Each scene shows the same named points in several views. A view is turned or mirrored, shifted and resized as a whole, has a little noise and may leave points out.

Scene 1
View 1
Z306: -9	32	-156	-108	18	-56	8	-255	-57	282	119	307	86	52	-30	92	-4	253	133	22	21	46	-164	-112	-75	99	-38	296	118	-126	207	-42	-162	-28	73	229	5	-99	62	132	-231
Z22: -127	176	-22	-225	-22	77	-13	-250	21	49	189	152	25	136	-36	129	186	7	-47	-45	50	122	-146	-162	-193	51	-26	243	146	-60	168	-125	-187	77	90	35	-23	-31	22	-24	-114
Z907: -114	143	43	-230	-92	116	-98	-387	71	261	119	141	-7	65	-22	162	298	-59	6	-134	56	161	-255	-39	-298	66	-119	302	244	-40	143	-198	-171	119	47	95	-121	-109	35	-202	-300
Z855: -125	-4	-184	-123	-233	-53	239	-431	7	55	16	352	101	72	-120	118	-107	198	332	326	22	84	-30	72	285	114	100	308	94	-47	96	-51	-240	-168	152	407	3	159	103	304	203
Z739: -112	68	-172	-204	-117	-60	163	-339	-45	57	75	308	84	105	-69	113	-39	211	231	260	32	102	-45	-46	114	61	24	330	115	-74	170	-34	-220	-89	169	257	42	78	86	277	128
Z109: 39	95	-165	-180	77	-111	-25	-292	-55	393	148	300	148	74	46	105	61	338	161	-30	63	55	-160	-150	-218	2	-120	366	268	-187	227	-14	-173	26	113	206	-24	-199	60	89	-346
Z62: -80	28	16	-77	-66	125	-54	-161	13	94	188	223	-20	30	-101	145	77	-13	-124	-145	-33	114	-189	-130	-106	142	14	109	-7	-12	172	-178	-97	21	-12	136	-18	-15	39	-72	-228
Z776: -63	80	-94	-100	-20	24	141	-61	-13	-76	270	256	47	123	-94	85	-53	175	-95	2	-40	108	8	-221	8	45	100	142	-13	-110	218	-21	-121	-40	90	106	121	93	55	192	10
Z427: -117	-2	106	16	-194	219	199	-17	223	-189	405	208	23	151	-212	115	-135	1	-268	-170	-183	269	90	-109	38	33	198	-9	72	-68	102	-130	15	62	18	118	34	205	101	-118	-106
Z846: -70	154	83	-191	39	169	-134	-118	57	131	306	71	-5	108	-42	149	256	-69	-277	-342	-13	172	-206	-239	-412	48	-89	150	161	-69	223	-167	-73	202	0	-88	-35	-114	3	-256	-397
Z245: -100	116	25	-180	-6	175	-148	-164	-159	24	107	140	-93	-6	-69	154	233	-178	-218	-126	23	68	-268	-206	-149	216	-15	100	-190	17	220	-218	-136	45	-23	21	-9	-39	-59	-37	-166
Z520: -44	-41	9	54	-48	141	78	114	12	-105	357	285	10	95	-205	61	-194	118	-288	-166	-186	128	24	-250	77	124	177	-35	-175	-68	228	-48	11	-48	-12	150	139	109	36	102	-140
Z350: -59	175	-48	-218	60	2	-68	-182	-87	146	218	193	32	110	12	102	170	107	-89	-126	55	94	-177	-218	-274	16	-93	263	109	-116	237	-61	-159	89	87	41	30	-86	5	6	-225
Z309: -53	-31	-93	-7	-119	28	169	-93	11	-36	214	336	70	81	-149	80	-227	209	29	81	-109	108	20	-130	195	101	143	108	-72	-90	177	-20	-92	-113	58	281	117	140	78	232	34
Z239: -113	96	58	-111	-96	184	10	-132	34	-73	237	147	-37	82	-140	152	79	-87	-220	-138	-55	166	-98	-161	-98	107	56	88	-28	-7	169	-166	-80	52	46	19	27	71	24	-60	-97
View 2
Z62: -64	-12	70	-8	31	45	-143	47	-156	37	-84	-23	26	75	-31	-71	-12	-78	65	-4	-19	25	-36	28	-3	41	73	5	-28	28	-4	-38	195	-91	53	-146	24	159	11	-56	30
Z520: -37	-84	171	108	36	-49	-69	126	-207	69	-18	-16	113	232	-92	91	35	-27	-12	-121	-46	-8	144	-187	73	-42	-87	-83	-30	175	-7	-225	61	-200	41	-186	102	177	-90	-14	-138
Z109: 134	-54	-21	7	-31	81	-188	-177	-172	98	-92	198	47	-92	107	-164	-22	-38	290	238	-130	210	8	74	-44	-81	-83	-151	88	-42	31	176	116	-94	-85	1	69	169	56	-72	115
Z239: -86	6	103	77	23	-4	-143	145	-165	46	-48	-97	58	94	-101	-40	-65	-83	-2	-34	-34	12	39	-48	-29	7	120	-21	-71	-1	12	-146	209	-109	120	-173	38	92	32	-25	31
Z22: -9	2	34	54	7	26	-156	40	-166	59	-37	-30	43	-16	-27	-118	-107	-47	116	111	-72	81	13	39	-78	-40	96	-60	-33	-120	41	-22	228	-92	72	-111	27	86	115	-22	129
Z245: -142	-58	102	-69	56	50	-71	93	-164	6	-20	-141	-30	71	-88	56	-99	34	68	5	12	52	-114	39	14	81	117	48	-126	-82	85	-26	273	-16	84	-173	-54	147	28	-61	90
Z776: 18	-83	94	81	-22	-39	-83	99	-225	115	7	19	127	133	-60	13	-62	-19	99	57	-142	56	139	-128	-4	-152	-92	-168	-31	25	14	-124	66	-193	42	-162	120	131	49	39	24
Z855: 30	-51	81	-178	-190	-140	-9	1	-235	176	65	99	118	157	33	-249	-59	-212	256	168	-216	-47	13	10	-41	-319	-156	-116	17	48	-59	16	-155	-192	43	-306	214	40	308	288	138
Z427: -64	67	127	226	-1	-68	-185	206	-153	54	-63	-46	127	168	-122	-122	13	-202	-109	-148	-58	-67	211	-140	-44	-38	83	-70	0	138	-91	-238	122	-225	130	-185	101	83	-26	5	-83
Z846: -47	56	15	176	89	141	-277	57	-92	-40	-150	-83	13	-80	-65	-50	-73	-22	13	7	17	126	37	58	-82	176	241	-19	-49	-106	48	-25	427	-40	79	14	-88	142	-72	-225	57
Z306: 59	-50	34	-68	-27	42	-105	-108	-176	104	-54	132	63	17	67	-133	3	-54	246	159	-96	113	-22	46	-9	-101	-112	-103	41	4	5	102	55	-116	-37	-92	100	155	81	3	73
Z309: 7	-70	129	-8	-65	-102	-30	56	-255	135	32	66	126	214	-23	-40	4	-112	120	-3	-148	-25	126	-138	49	-194	-169	-145	7	173	-27	-130	-69	-226	33	-239	187	126	65	142	-38
Z907: -16	107	-15	-12	-49	107	-259	-84	-79	19	-139	34	-59	-102	18	-318	-49	-170	172	109	-22	81	-111	199	-129	62	211	34	21	-130	-7	153	275	-5	48	-72	-36	86	116	-76	213
Z739: 45	-52	49	-71	-129	-89	-32	20	-258	146	51	85	111	112	24	-174	-89	-128	238	208	-213	48	47	-9	-41	-270	-130	-141	-8	-13	-3	7	-42	-186	36	-245	177	43	226	188	154
Z350: 27	-62	23	78	27	79	-160	-17	-167	51	-58	18	58	-43	-2	-46	-89	21	162	149	-94	161	27	27	-35	-22	39	-87	-30	-106	68	33	250	-86	33	-46	14	141	44	-97	118
View 3
Z846: -47	89	-96	86	164	-130	66	-34	286	186	-16	147	-43	-45	-328	160	140	82	-206	10	-287	402	-4	-11	-37	26	-36	-291	104	81	-326	75	-157	-95	211	-65	257	-311	202	49	121
Z245: 196	82	-37	49	193	-115	131	100	499	138	-121	-64	-122	-130	-152	49	170	154	-120	-92	-145	252	-30	8	-1	-188	22	63	110	210	-139	137	77	-28	141	12	266	-1	158	123	-6
Z22: 7	72	51	-172	122	14	36	-117	234	207	-4	40	7	-149	-105	30	130	45	-72	-116	-215	355	-86	44	147	-142	-225	-37	18	127	-185	-23	34	-62	44	20	237	10	42	39	119
Z427: 45	-9	4	193	-258	153	-213	38	221	-123	-236	-96	294	42	-124	-95	17	114	-85	38	-351	466	70	24	157	-383	-97	98	55	-80	-610	-240	72	-135	-7	49	103	1	114	-6	117
Z306: 91	28	269	-256	31	122	121	-62	180	247	10	-110	59	-148	24	2	259	-52	-70	-54	59	8	-258	199	156	-131	-285	-111	28	36	-149	-28	-121	-161	92	71	125	183	-90	-62	80
Z309: 262	32	182	-79	-231	308	-58	37	193	20	-153	-235	222	-121	106	-184	171	-12	-13	-78	-2	148	-164	133	281	-513	-268	223	29	-12	-375	-217	39	-142	-45	125	57	340	-4	-66	51
Z776: 204	58	61	-82	-130	195	25	-10	150	159	-77	-112	71	-154	13	-133	145	-19	-26	-138	-69	274	-190	23	226	-427	-224	132	71	48	-443	-167	6	-88	-30	59	143	170	114	-16	89
Z62: 118	46	89	19	68	8	44	70	333	82	-130	-92	59	-50	-116	64	172	121	-118	-1	-151	192	-30	83	65	-150	-68	-25	74	52	-231	7	-8	-141	117	58	162	15	42	15	42
Z855: 83	48	390	-475	-129	260	-74	-183	219	57	-126	-213	229	-176	264	-126	147	-20	56	-165	-32	115	-189	241	436	-424	-458	276	-119	77	-14	-218	260	-129	-76	176	100	531	-302	-28	98
Z109: -17	50	288	-326	96	119	191	-146	80	357	121	7	17	-128	-18	63	296	-118	-111	-24	62	-5	-316	171	156	-8	-359	-272	-2	9	-138	9	-245	-205	109	25	145	107	-70	-71	159
Z739: 115	53	274	-403	-34	205	15	-172	179	184	-58	-121	102	-232	183	-123	148	-74	18	-184	-16	155	-216	153	359	-385	-419	178	-44	79	-87	-165	180	-110	-69	103	130	376	-156	-33	128
Z239: 102	47	-30	41	2	15	-40	39	326	37	-151	-60	53	-91	-139	4	94	109	-118	-64	-271	386	-19	12	74	-280	-55	82	59	87	-324	-68	96	-54	59	12	209	2	145	50	52
Z520: 335	17	1	235	-208	223	-29	205	225	12	-181	-211	144	-27	-53	-146	157	92	-58	-2	-49	275	-82	45	97	-490	-45	178	144	-41	-604	-180	-42	-139	-13	62	41	117	207	-45	-9
View 4
Z62: 31	18	20	-10	-140	21	29	-58	-2	-51	193	104	-1	70	66	15	59	-38	-33	-64	111	-177	54	-32	79	0	31	-38	-9	-97	-1	48	-74	-41	36	-59	-145	-156	62	-11	-77
Z109: 47	-137	144	98	-96	-34	293	35	-39	170	165	73	-34	76	15	157	85	42	35	-53	265	-256	-154	48	29	8	234	42	-170	37	21	61	53	-63	121	-125	-28	-219	-156	-210	-32
Z855: -32	-234	228	217	-95	-192	100	-125	141	-21	222	-48	17	0	138	164	-24	22	-168	-99	116	-338	-90	-130	-238	93	-157	-76	-192	-8	-90	254	-42	157	216	-187	47	19	-125	-148	354
Z776: 64	17	61	178	75	-37	6	-130	14	22	199	40	-32	19	58	18	43	17	-4	-131	-17	-174	68	-11	7	82	10	-37	-58	-71	31	150	-61	173	180	-195	25	-56	-18	-101	-9
Z239: 50	40	71	1	-90	14	-63	-42	-19	-115	178	32	-18	37	49	-53	37	-57	24	-51	17	-116	154	-13	99	98	-4	-52	18	-67	-67	88	-85	37	87	-73	-118	-114	98	16	-68
Z309: 41	-46	15	237	81	-113	-23	-181	85	4	266	113	-48	-9	134	70	57	41	-111	-126	20	-290	27	-59	-102	46	-105	-70	-103	-155	70	188	-85	178	178	-181	30	53	4	-93	106
Z739: 0	-161	232	186	-36	-146	125	-166	117	22	220	-39	44	0	88	143	-33	29	-133	-148	33	-292	-82	-96	-174	85	-101	-57	-174	21	-71	253	12	179	196	-194	109	-80	-144	-148	255
Z907: 27	-97	157	-82	-336	0	120	111	-40	-64	113	-2	2	83	-32	55	54	-95	77	20	249	-147	10	9	103	98	144	-21	-46	59	-133	23	-24	-170	67	-23	-210	-246	-3	-64	-32
Z427: 62	32	-91	164	-18	-66	-218	-16	0	-120	185	61	-133	56	78	-91	121	25	34	-20	35	-129	222	11	42	169	-39	-94	19	-217	26	57	-183	92	151	-100	-123	123	226	-11	-42
Z520: 49	111	-101	153	126	-13	-104	-178	40	-27	253	190	-66	29	135	-43	98	20	-62	-129	-42	-195	135	-15	37	7	-47	-55	-3	-243	135	110	-136	141	118	-137	-30	15	105	-15	-101
Z245: 39	88	118	-152	-121	80	45	-112	-10	-96	191	81	87	61	39	-17	-11	-124	-24	-86	4	-93	111	-41	135	-3	-11	-41	42	-21	-82	71	-32	-30	-7	-55	-124	-316	34	54	-122
Z22: 63	-27	162	-15	-140	0	130	25	-54	7	157	8	-5	65	5	23	57	-30	64	-47	141	-125	13	35	116	82	142	-10	-69	41	-66	63	10	-47	98	-81	-89	-221	-55	-97	-79
Z350: 80	12	153	13	-72	26	147	-3	-62	37	151	28	3	72	1	32	57	-33	71	-65	107	-119	11	17	115	67	164	1	-64	42	-48	41	7	-1	101	-113	-48	-262	-68	-125	-102
View 5
Z427: -235	-151	140	404	29	-86	266	24	88	155	-98	76	-67	17	-115	-54	95	-4	-302	50	-3	122	96	0	252	146	49	200	67	184	35	225	-107	94	82	-153	-8	246	84	127	325
Z245: 5	88	-88	47	-83	-97	13	231	74	-118	7	0	-160	0	15	-1	-74	-24	-74	53	192	71	119	31	89	17	-68	-136	-81	-101	-14	158	-53	74	-71	45	-51	148	83	-116	321
Z846: -114	-134	-13	136	-117	18	-57	316	55	-108	-35	147	-247	182	3	-19	71	-3	-38	56	202	10	-50	-93	271	30	-35	14	-152	-132	-23	149	78	-159	109	229	-107	27	67	82	335
Z907: -134	-41	-346	165	9	-39	-68	204	-7	-119	-111	25	-127	188	98	-30	20	-23	50	-52	23	15	-78	-18	158	11	-94	61	-200	-91	36	128	141	-75	30	114	-71	-27	8	-26	149
Z855: -29	242	-407	85	300	-179	200	-403	16	35	-205	-127	219	-55	86	-68	119	-69	-103	-192	-224	-15	41	181	-142	159	-55	36	111	260	-2	28	49	248	-283	-316	134	301	-69	-140	-112
Z776: -45	66	14	105	71	-94	136	-165	86	67	-67	112	18	-5	-49	-53	156	-57	-189	-31	66	-7	29	37	124	154	27	-25	68	155	-68	30	-48	114	-112	-126	31	324	-8	46	167
Z350: -42	37	-133	11	4	-49	-53	44	49	-84	-30	162	-95	120	17	-32	146	-66	6	-35	123	-61	-47	-31	140	69	-35	-56	-89	-37	-93	14	94	-42	-76	92	-35	137	3	41	167
Z306: -84	81	-321	1	169	-117	26	-23	-2	71	-30	126	37	17	-41	-26	110	-68	44	-113	8	-72	-143	31	122	46	5	-28	-64	27	-179	5	132	101	-212	0	81	195	-3	41	10
Z109: -93	59	-367	-34	161	-64	-23	-35	-5	28	-47	211	4	83	0	-41	184	-79	136	-137	30	-116	-228	-27	149	30	-3	-3	-123	-11	-200	-71	211	-3	-199	103	65	110	-29	105	-38
Z309: -104	50	-70	159	173	-177	259	-195	68	186	-58	68	117	-108	-103	-39	114	-33	-204	-70	-28	11	44	81	98	144	62	33	116	208	-123	71	-70	255	-203	-228	107	362	45	43	97
Z62: -115	6	-148	147	3	-125	77	187	21	29	-9	63	-66	-21	-54	-47	-33	2	-76	0	90	56	7	17	177	6	-32	12	-55	-11	-64	153	-13	109	-38	8	-25	153	74	-25	235
Z22: -58	21	-158	113	19	-32	15	41	58	-106	-107	49	-108	133	60	-54	109	-55	-44	-24	83	-27	10	12	112	94	-58	-1	-65	8	34	63	70	-37	-41	28	-36	101	-5	-10	171
Z520: -119	-28	180	174	24	-129	249	-14	110	198	15	145	-14	-146	-196	-43	60	-16	-281	29	135	79	85	22	237	98	88	4	117	141	-143	137	-160	230	-101	-127	58	392	88	74	301

In a view up to two points have been moved. Name them for each view, in the order of its rows, or write -.
view 1 -> -
view 2 -> Z907
view 3 -> -
view 4 -> Z739, Z22
view 5 -> Z855
